Each row is a point on a landscape with many peaks, with its height.
From any point a climber steps to the highest of the 2 points nearest to it. It stops when none of these is higher. Distance is the straight distance between rows; heights are no part of it.
z_279: [-15,28,-14,8,4,18,38,1,7,-25,6,-1,18,-12,0,6,-25,-2,3,-26,8,-7,0,27,-4,-12,5,-30,-21,3,-6,-6,-4,-6,-34,-28,15,-5,-5,22,-4,1,4,-10,14,3,11,-14,6,22,-24,5,-6]  height 625
z_700: [-17,6,1,9,-9,12,19,-2,13,-40,18,0,18,13,-14,7,-29,-4,3,-15,3,-6,0,25,6,0,5,-15,-5,4,-15,-10,5,5,-14,-6,22,-1,-19,28,-25,4,3,-9,0,7,20,-2,6,11,-1,-14,-10]  height 725
z_951: [11,0,-3,13,22,-1,1,-1,-9,3,-2,-6,4,-5,4,-1,-10,-12,8,4,5,-10,-14,13,-8,5,-6,4,-15,-8,6,6,1,3,-15,-16,1,-13,-12,-8,4,-1,13,-2,6,22,-1,-18,-8,13,-8,25,7]  height 450
z_572: [14,1,-6,-20,20,3,3,18,18,1,-11,-2,0,9,-3,-1,-3,-6,13,-2,27,-18,5,6,-13,-18,-18,2,-11,-26,17,4,-1,-12,2,4,22,-28,18,-5,-8,12,4,25,16,1,3,-13,-3,16,5,2,-16]  height 349
z_914: [-25,-7,-9,18,-6,6,-5,-17,-12,7,6,38,23,-30,9,-8,1,-15,9,-12,-6,15,5,-20,15,-6,24,-12,-9,18,18,8,-25,-3,-12,-14,10,-10,-30,-2,15,-14,12,-34,-13,21,-6,2,22,-12,-18,17,13]  height 160
z_360: [10,-1,8,18,14,0,-22,13,-2,9,-1,-15,-1,-2,17,-7,1,-17,2,28,-32,-11,-27,0,-2,6,0,24,3,7,-3,13,25,25,12,1,-36,11,-21,3,6,-18,7,9,-6,16,5,-12,-9,-4,1,28,18]  height 419
z_979: [4,-14,2,-15,8,-4,4,-3,13,20,25,9,-1,3,1,3,-12,19,-12,-25,38,-34,-10,20,-27,-6,15,-5,-18,-22,-11,-18,-29,-15,-19,1,37,-28,35,-32,-26,9,1,12,3,-17,10,2,3,5,9,7,-2]  height 618
z_445: [-9,10,-17,2,-13,1,35,8,10,7,4,11,5,-23,-9,10,-14,19,-13,-21,4,1,8,16,-5,-10,-3,-8,-14,-3,2,2,-10,-18,-26,-24,22,2,4,14,-4,15,13,-9,11,-11,15,12,-2,16,-11,4,-9]  height 548
z_971: [14,-6,-2,-13,-14,-21,8,16,-2,22,-1,14,-6,-1,-2,8,-2,27,2,-31,12,-19,-24,18,-14,-1,4,-4,-21,-11,-15,-2,-22,-11,9,9,43,-15,37,-23,-19,12,-4,4,-4,-19,16,2,5,10,17,-16,2]  height 764
z_63: [23,0,10,21,5,-4,36,-20,16,19,-1,-5,-28,-15,7,5,19,26,1,8,0,31,13,25,-19,16,-4,-11,16,-11,-18,-6,-38,-18,-28,-1,-1,2,33,-20,-6,16,2,10,5,-9,-37,-20,-8,-24,2,12,4]  height 258
z_756: [-17,9,-9,-12,-17,-8,9,10,-12,-11,10,-5,8,4,-5,11,-6,18,-28,-2,13,-1,7,-9,-6,1,6,-14,-19,13,-12,-10,8,-20,6,-3,12,10,5,26,6,0,12,-23,-8,-2,24,29,10,-12,-15,-32,3]  height 598
z_118: [24,12,-16,-19,12,-12,-5,14,5,0,-24,-26,3,13,4,1,10,-2,17,9,0,-17,-12,17,-1,-8,-9,1,-13,-13,10,1,6,-12,17,-2,8,-12,1,-9,11,9,8,14,18,-11,1,-16,-3,20,24,-14,-13]  height 314
z_802: [2,-7,11,-8,1,-14,3,1,-22,7,-15,29,11,9,-23,1,-3,5,9,-5,-4,-23,10,-3,0,-5,-7,-15,15,-20,-2,-14,-3,-11,6,1,3,-17,12,-1,28,11,-28,3,4,-23,-23,-9,-18,14,21,0,-12]  height 301
z_611: [-25,-1,-9,4,11,20,7,-14,9,-8,2,16,11,-23,4,-15,-10,-24,7,0,11,6,11,0,10,-8,13,-12,-5,19,10,8,-3,-8,-18,-12,15,-21,-31,8,3,-8,23,-18,4,28,15,3,18,-5,-19,7,2]  height 203
z_143: [-3,-11,32,-4,-26,-1,-29,-17,5,-24,21,-1,20,26,-8,-13,-2,0,6,-21,-5,-16,-5,-33,15,-4,31,7,16,8,7,-31,1,29,1,13,-2,19,-8,-15,3,-4,-40,-14,-27,-14,-10,13,2,0,13,-4,5]  height 370
z_565: [-2,-8,22,-9,-33,13,-39,-4,12,-18,14,13,4,27,-5,-28,-3,-20,16,-16,6,-22,-13,-28,26,-13,17,11,16,11,19,-7,6,33,11,22,-3,12,-18,-9,-16,-11,-21,-2,-32,11,3,16,9,11,9,3,-3]  height 343
z_841: [7,17,7,6,-5,13,19,17,-25,-20,5,1,-15,15,13,-3,-26,1,-3,-14,-4,-4,-12,6,-16,-3,-17,-16,-21,4,-18,-3,41,6,19,11,-13,20,11,35,2,-5,-4,15,-20,21,12,-13,7,1,-6,-5,5]  height 417
z_925: [-24,2,9,10,-28,2,-13,0,-6,-16,14,23,-1,-7,-2,-9,-17,-4,5,-28,-16,-6,-16,18,10,13,-3,-10,-12,17,-36,7,-10,9,16,27,10,-31,-3,29,-39,-17,-9,-3,-20,7,17,-5,19,-1,13,-6,10]  height 223
z_551: [6,1,-4,-23,-20,-5,13,27,17,25,-27,14,0,-17,-1,7,9,32,-17,5,-23,-2,20,-6,-3,-18,-2,13,26,-9,15,15,-6,-4,2,4,-22,8,-3,3,10,1,-4,26,18,-45,-19,23,-11,8,21,10,-17]  height 826
z_241: [-5,8,22,15,9,11,5,-15,21,-24,2,-37,13,6,-12,21,-6,-14,4,5,-16,2,3,24,11,15,2,9,24,-15,-20,-8,7,19,-18,0,-15,-6,0,15,-31,16,-3,-5,18,-19,4,-11,-17,10,-1,-1,-25]  height 492
z_175: [2,-15,5,-11,-12,-18,9,2,-9,24,-11,35,6,-12,-2,-7,1,19,8,-24,-1,-19,-7,13,-16,3,7,-24,-5,5,-18,1,-36,-11,21,20,27,-34,15,-19,4,0,-15,8,-4,-8,2,-10,11,-5,21,4,6]  height 588
z_867: [-5,1,-10,-5,23,7,-2,2,-2,-7,12,3,-11,9,12,-12,-10,5,-25,50,35,4,22,0,-7,-12,-7,-23,-20,12,-12,-14,-12,-25,8,15,-18,-17,-7,-1,6,-22,8,20,6,14,-8,4,6,-26,-4,-11,14]  height 365
z_522: [34,12,-10,3,17,0,37,-2,-11,21,7,-17,-22,-13,11,16,15,4,2,-14,14,35,6,12,-29,5,-6,-9,-16,-22,6,-4,-6,-28,-4,-23,-3,11,32,-31,3,18,2,-4,-5,5,-33,-15,4,-7,-20,-13,-5]  height 297
z_75: [16,-8,1,-13,36,23,13,-16,13,1,3,-22,10,-3,10,-6,13,-23,1,-11,27,-5,10,-6,-14,-12,9,-7,11,-13,22,-9,10,-9,-24,-27,22,-2,18,-33,14,13,12,-5,12,19,-5,-13,8,3,-26,4,-22]  height 275
z_795: [22,-8,-1,-2,-34,-6,16,18,5,5,17,26,-25,6,20,-18,-6,16,-10,-34,-9,-2,-21,-2,-18,-5,4,15,-6,12,18,28,21,20,10,22,-3,34,-7,7,-24,-19,-7,27,-34,7,0,13,10,5,14,20,11]  height 498
z_525: [3,10,-16,-4,3,2,21,-4,-19,-11,18,-5,-10,5,1,-8,-13,19,-34,-8,17,-5,5,-5,-23,14,3,-10,-17,4,-29,-17,23,-17,-9,-3,13,22,10,16,9,0,6,-15,-21,28,32,10,2,-20,-23,-21,14]  height 536
z_319: [1,-5,5,25,-10,-5,-5,-6,-11,4,20,9,-3,-6,-2,-11,-26,-3,-1,-14,-18,-21,-24,25,-10,16,-1,3,-14,2,-35,3,-11,21,16,20,8,-29,-4,7,-33,-19,-14,12,-15,5,10,-23,6,11,13,19,15]  height 183
z_396: [12,-14,-5,14,-7,-14,-24,-18,-7,0,3,17,-29,22,-29,-7,4,-8,11,33,10,13,8,-5,25,15,-2,8,-7,-1,-6,-9,-24,-17,15,7,4,-4,-17,-18,11,-4,-15,-10,9,-1,-51,9,-17,-13,15,0,17]  height 378
z_669: [6,0,-2,-13,-18,-3,-10,38,3,10,-5,0,-14,5,7,6,4,20,-17,-4,2,-6,-12,-13,1,-6,-15,25,-6,4,5,21,17,6,20,18,-12,4,15,19,-24,-13,4,25,-8,-23,27,29,1,5,13,-1,-3]  height 595
z_398: [-28,1,7,14,-29,-7,-22,-9,-1,-7,12,9,9,-9,4,7,-11,-7,15,-21,-9,-3,-18,-2,19,8,8,5,-9,14,-3,6,-19,12,18,13,17,-12,-4,6,-24,-11,-1,-30,-30,9,23,10,19,-4,5,-12,9]  height 263
z_962: [-3,-18,35,19,-17,-6,-21,-26,-4,-14,29,6,12,20,-22,6,3,-1,-2,-9,-5,-1,12,-24,18,8,21,3,19,2,-3,-36,-6,15,-11,-1,-11,18,3,-17,15,15,-32,-19,-9,-18,-35,-3,-17,-12,7,4,3]  height 399
z_24: [34,5,-15,17,19,-5,31,-16,-7,22,3,-18,-18,-16,9,13,15,18,-3,5,-6,30,-5,30,-30,11,6,-2,-8,-15,-5,-4,-36,-22,-24,-27,-2,16,20,-34,7,17,11,-13,12,0,-41,-20,-13,-6,-16,8,13]  height 280
z_259: [24,-12,10,4,28,7,-8,-3,9,6,1,-15,-28,11,22,-20,7,-8,-7,39,-8,-2,-5,-2,-16,4,-9,12,12,-4,-7,4,0,15,12,15,-42,0,-4,-18,2,-19,-4,23,-8,10,-12,-33,-11,-19,2,26,18]  height 372
z_474: [-16,11,-7,-8,6,9,-7,0,13,-21,3,4,-13,6,11,7,9,7,-5,45,14,26,23,17,-7,-16,-10,-23,-8,11,-3,-6,-26,-30,3,12,-22,-15,-24,3,-9,-9,24,18,23,-10,-34,-9,3,-14,4,-16,10]  height 444
z_140: [-7,-11,3,22,-3,-9,-4,13,-32,28,-3,19,-22,-10,-20,0,-1,20,-25,2,-10,8,7,-17,9,23,-18,21,9,4,-23,13,8,-12,8,17,-14,9,9,14,14,0,-11,5,5,-16,-7,13,-17,-13,4,13,10]  height 27
z_915: [-9,-2,22,24,-9,-5,-6,-17,10,-13,1,-15,30,2,-29,17,-6,-10,4,-2,-34,-7,-7,11,19,19,14,17,27,-8,-27,-21,-3,18,-19,-11,-8,2,-10,14,-4,27,-17,-26,21,-24,2,-7,-24,11,5,2,-20]  height 467
z_188: [-13,8,-16,15,1,2,-5,-7,5,-6,8,-11,1,-14,1,8,4,-22,5,0,1,28,4,-10,16,13,7,18,1,11,16,18,21,4,-20,-23,2,26,-10,6,-2,1,33,-32,-2,31,25,23,4,-3,-32,0,10]  height 823
z_975: [-11,6,-2,-19,-3,4,-5,17,22,-8,-19,-2,18,0,3,6,5,14,-6,15,-10,-14,15,-8,14,-25,-5,8,12,2,13,5,-3,1,9,-1,-20,-1,-20,14,3,-2,3,14,19,-25,-9,9,-8,12,16,0,-11]  height 716
z_519: [-18,-14,-10,-1,-5,8,-25,-14,-5,-1,7,-1,12,-13,4,-6,15,-36,10,-8,10,27,9,-45,22,3,20,29,10,16,43,12,6,8,-20,-15,8,24,-12,-9,4,-4,20,-31,-18,23,11,32,17,-3,-19,5,3]  height 723
z_789: [-21,-11,18,18,-35,10,-36,-9,12,-7,22,18,-12,-3,-11,-11,-5,-17,13,-19,3,11,-7,-14,34,4,5,23,10,11,1,14,-2,17,14,30,4,3,-7,7,-24,-9,-13,-7,-30,7,9,28,11,-3,-2,9,11]  height 303
z_945: [-18,9,-12,-20,-20,-8,-1,27,-1,-12,-2,-3,0,9,1,7,-4,16,-13,-3,13,1,0,-23,5,-3,-8,5,-3,14,-4,5,20,-1,20,17,9,6,8,26,-13,-6,5,0,-21,-3,36,38,11,0,4,-30,1]  height 669
z_707: [30,5,3,12,11,1,6,11,3,19,8,-14,-24,-7,19,21,16,-13,22,-21,0,29,-9,22,-9,7,-14,11,-6,-17,22,15,2,-2,-3,-10,-4,2,27,-19,-13,17,6,-1,-3,5,-28,-23,0,7,-13,13,-2]  height 315
z_963: [37,-3,-6,-7,-29,-12,13,20,-4,5,-10,10,-11,14,9,-17,10,8,3,-12,-18,-9,-31,4,-4,4,-5,26,-6,2,14,22,15,19,17,5,0,35,-5,2,-1,-9,-2,25,-11,-1,-10,8,-12,13,15,5,13]  height 532
z_489: [24,4,-8,24,19,-8,4,4,-10,9,-14,-14,2,-2,-12,-9,-24,-30,30,-3,-13,-11,-26,31,0,19,-25,13,-10,-24,1,13,11,12,4,-10,22,-14,-7,-3,-10,14,1,2,20,19,6,-40,-23,30,3,23,2]  height 396
z_746: [-5,-6,-7,-15,-6,-22,-6,-2,-17,18,-31,28,9,3,-27,0,15,6,17,5,-5,-2,11,-7,22,-7,7,-10,3,-10,1,-6,-33,-15,9,-5,13,-16,-1,-18,35,12,-17,-7,12,-20,-37,0,-10,2,23,-15,-8]  height 352
z_58: [-10,-11,-5,-18,19,5,-28,-12,-1,3,-11,-25,15,-4,33,0,32,-29,14,13,-16,16,-14,-26,11,-7,27,16,14,14,41,7,17,18,-19,-23,-24,9,-28,-24,23,-27,17,-17,9,16,4,1,28,0,-3,8,0]  height 579
z_172: [23,7,11,2,22,4,30,-11,1,16,-30,-18,-1,-10,7,-25,7,4,10,15,-26,-11,2,13,-25,8,-17,-21,20,3,-20,3,6,13,23,15,5,-2,16,3,18,5,0,17,-1,18,8,-37,-4,-12,12,-3,-10]  height 296
z_101: [-9,15,-4,14,20,18,18,8,-33,-10,12,4,5,-2,22,-5,-26,-2,-24,-10,4,-14,-7,-12,-18,-8,1,-18,-22,11,-12,1,39,-7,-8,-9,-10,8,6,27,17,-15,-4,1,-29,32,28,-2,11,2,-26,3,11]  height 469
z_41: [-6,14,7,-3,27,7,23,-8,-13,8,-19,-25,16,-19,9,-3,-2,12,-8,23,-14,-11,-3,11,-20,4,-7,-24,10,3,-23,-7,0,0,11,-2,-9,-12,19,17,19,3,0,10,6,-4,15,-22,8,-12,8,-11,-10]  height 268
z_512: [-11,18,-13,-33,-13,-3,-17,28,-24,-10,-14,0,4,14,15,2,7,9,-10,3,7,2,3,-27,3,-23,-17,-15,-17,6,12,-1,14,-8,29,9,-14,9,7,7,21,-12,-7,12,-10,-9,7,19,20,8,6,-33,-2]  height 785
z_966: [13,-6,-3,-6,6,2,10,9,8,12,22,-4,4,5,17,11,-17,9,-6,-31,18,-25,-20,22,-20,-19,8,0,-20,-11,10,-8,-9,9,-25,-13,16,-5,16,-29,-17,-3,1,15,-4,-4,10,-17,7,31,4,27,-2]  height 526
z_156: [-5,-14,-2,10,1,-12,2,-6,-23,14,2,11,1,-6,-27,5,-20,11,-15,-1,10,-20,-8,5,-3,22,-4,4,-18,-4,-37,-8,-1,-7,12,10,26,-17,14,-1,-14,5,-9,-6,5,3,20,5,-11,-3,-1,-3,13]  height 108
z_228: [-9,-4,-13,-21,-16,-10,9,-11,10,-4,-10,9,23,16,-5,0,12,17,6,8,-9,9,21,-5,8,-16,19,-12,2,-1,7,-20,-28,-6,0,-16,6,9,-16,-11,26,9,-8,-12,11,-24,-36,14,-8,1,11,-19,0]  height 309
z_232: [-21,9,27,13,3,31,-4,0,26,-35,16,-10,5,11,-11,6,-22,-16,-16,12,5,-5,20,9,5,-6,-2,-5,22,-3,-7,-21,18,17,-21,8,-43,-6,-19,27,-29,0,-11,8,14,-21,5,-5,-7,12,-7,4,-18]  height 531
z_601: [21,-10,10,-13,36,3,3,-12,1,12,-22,-9,-8,5,14,-30,6,-11,8,33,-1,-9,11,-4,-18,-5,-15,-12,21,-9,17,6,2,-1,20,20,-9,-10,4,-17,22,-5,-2,25,4,18,-18,-35,-12,-13,8,9,6]  height 332
z_734: [12,-5,3,-25,-29,3,-1,13,3,16,20,22,-12,11,26,-8,11,30,-15,-25,-1,-13,-8,-28,-11,-19,21,2,-2,15,14,14,1,14,9,24,-12,15,4,-12,-7,-19,-15,21,-35,-12,-8,18,25,-4,14,11,6]  height 463
z_14: [21,-2,-9,-17,35,12,8,-3,12,5,-9,-31,-1,5,4,-14,0,-15,14,-4,32,-24,1,8,-25,-10,-14,-5,-6,-16,28,0,15,-11,-4,0,26,-19,21,-27,-5,15,12,10,12,32,20,-24,19,1,-6,-6,-11]  height 307
z_152: [14,21,4,3,-4,18,20,14,1,-5,9,2,-9,0,16,5,-7,-6,1,-22,3,23,-1,3,-23,-5,-12,-6,-5,-12,5,14,34,6,-4,0,-11,21,18,24,-11,7,-3,11,-17,9,2,-6,7,7,-16,3,-13]  height 385
z_728: [4,-8,10,-27,-16,-13,-18,20,10,30,-14,8,3,-2,-9,-2,12,17,-15,-7,-16,-30,-13,-24,4,-1,-8,19,27,4,11,16,15,22,21,26,1,7,2,8,-4,-7,-19,15,-18,-15,37,29,7,2,19,2,-4]  height 649
z_165: [0,-7,-15,-12,11,3,-23,-6,-2,4,-13,-9,16,-22,22,6,32,-32,12,-14,8,21,-7,-34,0,-14,10,17,20,5,57,13,24,13,-14,-22,1,25,5,-26,12,-9,13,-23,-6,16,3,8,37,3,-10,4,-11]  height 643
z_356: [-13,-3,5,-8,-11,15,-2,-2,32,-12,5,5,16,5,1,-8,0,12,-16,14,-2,-16,7,-8,6,-11,7,11,15,6,4,-5,1,17,-8,10,-10,8,-18,10,-9,-12,1,4,0,-7,13,25,2,-8,4,-5,-8]  height 631
z_326: [-17,-10,26,25,0,-11,-20,-29,-15,-20,27,-4,22,6,-19,19,-6,-6,-11,-8,-16,-20,-3,-5,17,9,30,7,19,-3,-27,-36,-12,13,-26,-14,-17,6,-9,2,7,13,-34,-37,10,-18,-5,-14,-24,7,4,5,-6]  height 436
z_922: [-8,7,14,-10,-13,15,-19,8,27,-32,11,-15,3,32,-9,-2,-13,-3,-10,2,2,-25,1,-12,10,-15,8,11,17,-3,-1,-20,22,25,-4,15,-29,7,-8,11,-23,-1,-14,14,-6,-24,6,18,-13,10,15,0,-13]  height 575
z_46: [17,9,7,-15,0,10,24,17,17,5,-9,7,-3,-11,10,-5,15,-13,16,-22,16,19,19,-19,-15,-12,-17,-6,14,-11,28,15,25,10,4,11,0,2,25,-10,1,16,-6,20,-16,9,-11,5,10,-2,-3,-6,-23]  height 357
z_680: [10,-12,-10,-5,10,-18,-21,-23,-18,9,-2,13,-9,15,-16,-19,5,-2,1,29,20,4,6,-17,12,19,12,3,-16,-5,-4,-9,-12,-24,25,7,28,2,2,-27,30,1,-5,-16,-3,17,-20,7,-11,-16,2,-9,25]  height 360
z_666: [2,7,-8,9,16,16,-2,-1,24,-28,10,-41,-14,-8,-4,-5,-6,-25,3,31,-8,9,-13,34,11,12,10,10,2,9,-6,17,26,31,-24,-5,-14,3,-31,20,-20,-15,32,2,14,19,42,-6,1,-7,-27,0,5]  height 663
z_665: [8,-10,5,-19,-3,-7,-4,2,8,18,3,-2,-2,1,10,8,16,16,-8,-1,19,-2,4,-14,-11,-3,2,3,5,-5,6,-4,-11,-13,8,-4,10,-12,18,-23,8,4,-3,2,-4,-10,0,16,7,-11,2,-6,-7]  height 409
z_227: [-41,3,9,12,-8,-2,-9,-1,-23,5,2,44,21,-21,14,9,6,-3,7,-16,-14,26,25,-27,20,-13,6,-27,-11,20,19,8,-21,-20,3,-9,-9,-7,-14,9,21,-8,3,-20,-9,-1,-23,6,26,-4,-15,0,9]  height 149
z_465: [-6,1,3,-1,21,-6,-4,4,-39,-8,-28,32,4,10,-22,-12,-11,-18,10,7,2,-6,26,-21,6,-8,-21,-19,9,-8,2,-5,8,-14,12,0,-7,-19,8,9,51,6,-25,8,14,2,-25,-17,-27,14,1,5,-9]  height 252
z_340: [10,-11,-1,6,20,0,-16,-6,19,1,-12,-8,-7,8,-21,-14,-12,-38,42,-4,0,-15,-12,27,13,9,-27,14,4,-20,20,12,12,15,13,4,35,-15,-8,-11,-17,5,9,7,18,21,8,-24,-19,12,2,26,-2]  height 355
z_289: [0,0,-9,-13,5,6,-18,5,32,-6,-19,-4,7,16,-20,-7,-6,-18,31,-6,24,-15,-7,15,9,-7,-16,13,-8,-18,30,5,-9,7,1,4,43,-23,-7,-15,-31,10,11,9,19,1,14,5,7,17,8,2,-10]  height 306
z_643: [-13,-15,1,-20,6,-4,-35,-10,-3,10,-22,-38,21,-10,23,-6,16,-15,3,8,-38,-27,-39,-10,4,1,25,19,24,16,17,3,18,34,-1,-20,-10,13,-26,-5,22,-28,5,-18,4,6,32,-7,20,-9,8,6,4]  height 517
z_122: [-5,3,-7,10,-6,-7,-18,22,-23,-12,1,17,-11,19,-11,3,-17,1,-14,11,12,-8,1,-14,18,-9,-21,7,-23,-2,-6,4,18,-4,8,8,-7,2,2,17,2,-4,-1,7,3,-5,-1,13,-15,18,-6,1,4]  height 581
z_347: [-35,5,-6,9,0,-2,-19,-2,-13,-6,7,24,-7,3,-2,13,-1,2,-3,33,4,34,25,-9,25,2,1,-11,-18,15,-2,-3,-28,-32,0,-13,-23,-4,-28,11,6,-12,18,-14,30,-12,-42,-4,-6,-8,-6,-14,16]  height 556
z_268: [11,-11,13,-7,-27,-17,28,-20,10,13,8,-4,-9,-7,-3,6,21,32,1,-26,-13,21,-7,10,-21,19,13,-9,12,1,-28,-15,-22,-7,0,3,24,10,35,-20,-4,24,-10,-12,-14,-9,-5,-2,-1,-31,16,-18,0]  height 342
z_187: [12,-7,-4,-33,-42,-17,8,24,4,20,-23,11,8,-1,-8,-8,23,33,-12,-10,-21,-15,3,-24,8,-17,10,11,17,4,12,10,7,7,8,13,-4,31,0,2,18,2,-19,13,-9,-32,0,38,-5,10,26,-11,-10]  height 734
z_473: [-18,1,17,15,15,9,12,-5,-21,13,-7,-2,26,-19,2,5,-7,6,-16,7,-23,-10,10,-6,-4,14,-4,-4,26,2,-32,-7,-4,11,-5,-6,-18,-10,9,21,12,1,-13,-4,4,-7,16,-13,-2,-14,-1,9,-13]  height 236
z_520: [-6,11,1,23,5,26,-7,8,16,-30,21,-33,-18,-4,6,18,-7,-20,6,-1,-2,17,-8,25,1,10,-7,9,-4,5,-1,21,27,16,-26,-3,-28,4,-11,16,-47,0,29,4,0,12,33,-3,0,-5,-36,7,-7]  height 736
z_335: [-5,-3,-7,26,11,-19,-13,-18,-23,2,-6,1,0,9,-6,12,0,-6,13,32,-13,24,7,-1,24,15,4,1,-11,-1,-11,-12,-30,-19,3,-16,-15,-3,-25,-2,20,-2,3,-14,27,-3,-47,-16,-23,-1,-9,-2,22]  height 456
z_597: [22,19,-32,-21,19,-14,0,15,-6,9,-15,-23,-4,-1,25,6,15,1,11,15,10,10,-6,9,-11,-18,-2,-3,-29,-9,24,10,-3,-20,10,-19,4,6,0,-17,19,1,15,7,15,2,-23,-13,8,16,9,-14,6]  height 292
z_60: [0,16,-7,24,-4,7,-18,7,1,-24,22,-12,-24,19,-7,20,-16,-21,5,7,18,24,-4,14,12,6,-16,4,-24,2,-2,5,17,2,-6,-2,-14,14,-14,22,-36,0,21,-5,-2,14,10,2,-8,11,-18,-9,11]  height 667
z_743: [9,-4,-14,4,18,10,19,-14,41,-16,0,-44,0,-5,0,-5,17,-2,1,19,-24,4,-25,35,0,18,22,17,21,14,-7,14,15,24,-29,-23,-7,15,-32,5,-5,-2,33,-14,20,4,27,0,-5,-16,-18,4,12]  height 596
z_220: [23,3,-9,12,-11,-7,33,-10,47,-2,-4,-32,-11,-12,-2,7,20,17,7,14,-26,18,-22,53,-5,19,9,10,11,5,-10,13,-5,9,-21,-18,6,26,-24,13,-22,7,32,-4,24,-8,12,0,-5,-7,-2,-5,7]  height 550
z_477: [-28,19,-21,-3,-9,-8,-12,11,-24,-23,-7,23,13,10,-6,8,-11,1,-1,11,11,9,19,-10,22,-9,-10,-13,-22,10,0,0,-6,-21,11,-12,-4,-4,-26,22,14,-4,8,-10,9,-8,-19,14,-7,17,-2,-14,-2]  height 721
z_226: [-6,-2,-10,-16,4,-7,17,13,7,12,-8,8,2,-8,-22,11,5,21,-26,6,24,-8,16,0,-6,-6,-10,5,-1,-17,0,-7,-2,-27,-12,-11,23,-3,11,-1,0,13,3,0,23,-20,4,26,-13,1,-3,-5,-15]  height 473
z_461: [-16,11,-15,-3,-5,10,-14,-2,18,-22,-5,12,11,1,-7,-8,-9,-9,9,2,28,-5,8,8,14,-14,-8,-6,-20,9,19,3,-18,-17,1,2,20,-30,-18,1,-18,-7,21,1,11,0,17,12,10,15,-6,-9,-4]  height 256
z_84: [-25,0,-3,2,18,2,5,4,-29,8,-21,26,20,-16,-1,-6,1,-13,-2,8,-11,11,29,-29,11,-12,-5,-17,8,2,15,3,1,-9,3,-12,-9,-2,-11,18,48,-11,-3,0,9,9,-19,-1,3,1,-7,7,-1]  height 200
z_524: [-12,8,8,25,11,8,26,-25,-12,13,8,-3,6,-26,6,6,-4,22,-28,10,-13,11,25,-2,-14,11,-4,-23,20,9,-29,-14,-19,-6,-24,-12,-37,2,16,18,19,4,-11,8,-5,-11,-7,-23,-7,-14,-4,13,-5]  height 208
z_625: [-2,-7,4,-8,8,6,-19,-5,7,-1,-3,-17,11,-6,27,-9,7,-12,10,10,-23,-14,-22,1,1,-3,8,9,8,20,12,9,16,31,16,4,-11,6,-21,-1,-1,-19,8,-6,-15,18,22,-3,14,-15,6,6,7]  height 466
z_70: [11,-23,-2,0,4,-22,-3,-27,-10,16,-3,23,-3,-9,-10,-20,4,6,6,1,3,-13,0,1,-2,11,15,-11,-3,0,5,-3,-40,-12,11,7,32,-10,-1,-34,22,2,-7,-14,-2,15,-17,-7,-7,-16,10,6,17]  height 445
z_920: [-12,14,-16,-17,-14,-12,-25,24,-34,-16,-30,2,-4,27,-19,15,-3,3,-1,8,10,4,13,-22,15,-11,-26,-6,-12,-5,-15,-12,25,-11,33,5,-8,-6,14,16,21,9,-14,11,-6,-14,3,25,-10,12,9,-35,-10]  height 668
z_472: [-7,-14,-2,16,11,-5,4,-13,-24,29,1,27,-27,-16,-14,-18,-12,12,-15,18,7,-1,13,-5,-1,27,-13,1,-6,1,-26,3,-7,-21,15,22,14,-18,13,4,9,-7,-7,10,-3,16,8,2,-10,-21,0,17,16]  height 63
z_219: [-5,10,4,12,12,13,43,-26,7,8,5,-15,-11,-15,19,12,15,25,-8,10,-8,39,32,12,-25,4,-1,-32,14,9,-25,-3,-28,-19,-21,-7,-26,1,23,9,6,15,6,6,7,-17,-15,-26,4,-25,-13,-1,-12]  height 232
z_417: [39,4,13,-14,2,2,1,23,16,10,-2,-23,-21,6,24,5,27,-4,19,-16,7,15,-8,1,-18,-13,-9,10,12,-16,21,14,16,5,12,17,-8,0,29,-25,-12,9,-4,23,-11,-1,-18,-7,12,2,11,0,-15]  height 334
z_312: [-13,3,15,17,-4,9,-17,0,6,-25,17,-22,-5,12,-4,14,-5,-31,12,-4,15,23,0,-10,25,9,-8,11,-6,-1,5,0,17,10,1,-3,3,16,5,12,-14,9,4,-29,-17,19,14,16,3,1,-22,-14,-6]  height 729
z_86: [17,-14,13,-21,-20,-16,12,9,2,27,-9,10,-9,-5,-15,23,34,27,0,-9,1,21,12,-8,-16,4,9,-3,6,0,-6,-6,-14,-14,7,5,3,13,36,-26,9,23,-12,1,0,-29,-21,18,0,-18,7,-23,-16]  height 371
z_804: [1,-7,1,28,1,-4,2,-15,-7,2,24,11,-3,0,-18,3,-23,6,-17,-7,-3,-25,-16,24,-4,25,7,12,-6,-17,-41,-20,-13,2,-15,6,6,-17,-5,-1,-30,0,-14,6,15,-3,8,-10,-27,13,0,23,13]  height 146

Call two points neighbours if one is among the 2 nearest of the other. Go from one point of each pair to the other, from neighbour to neighbour, staying as high as possible. Name the lowest point that can't be avoided.
z_551 and z_477: z_122
z_477 and z_971: z_680
z_746 and z_551: z_228
z_188 and z_520: z_60
z_512 and z_551: z_669

Where does a climber stop that starts at each point below?
z_625: z_188
z_398: z_551
z_417: z_945
z_86: z_700
z_915: z_551
z_524: z_188
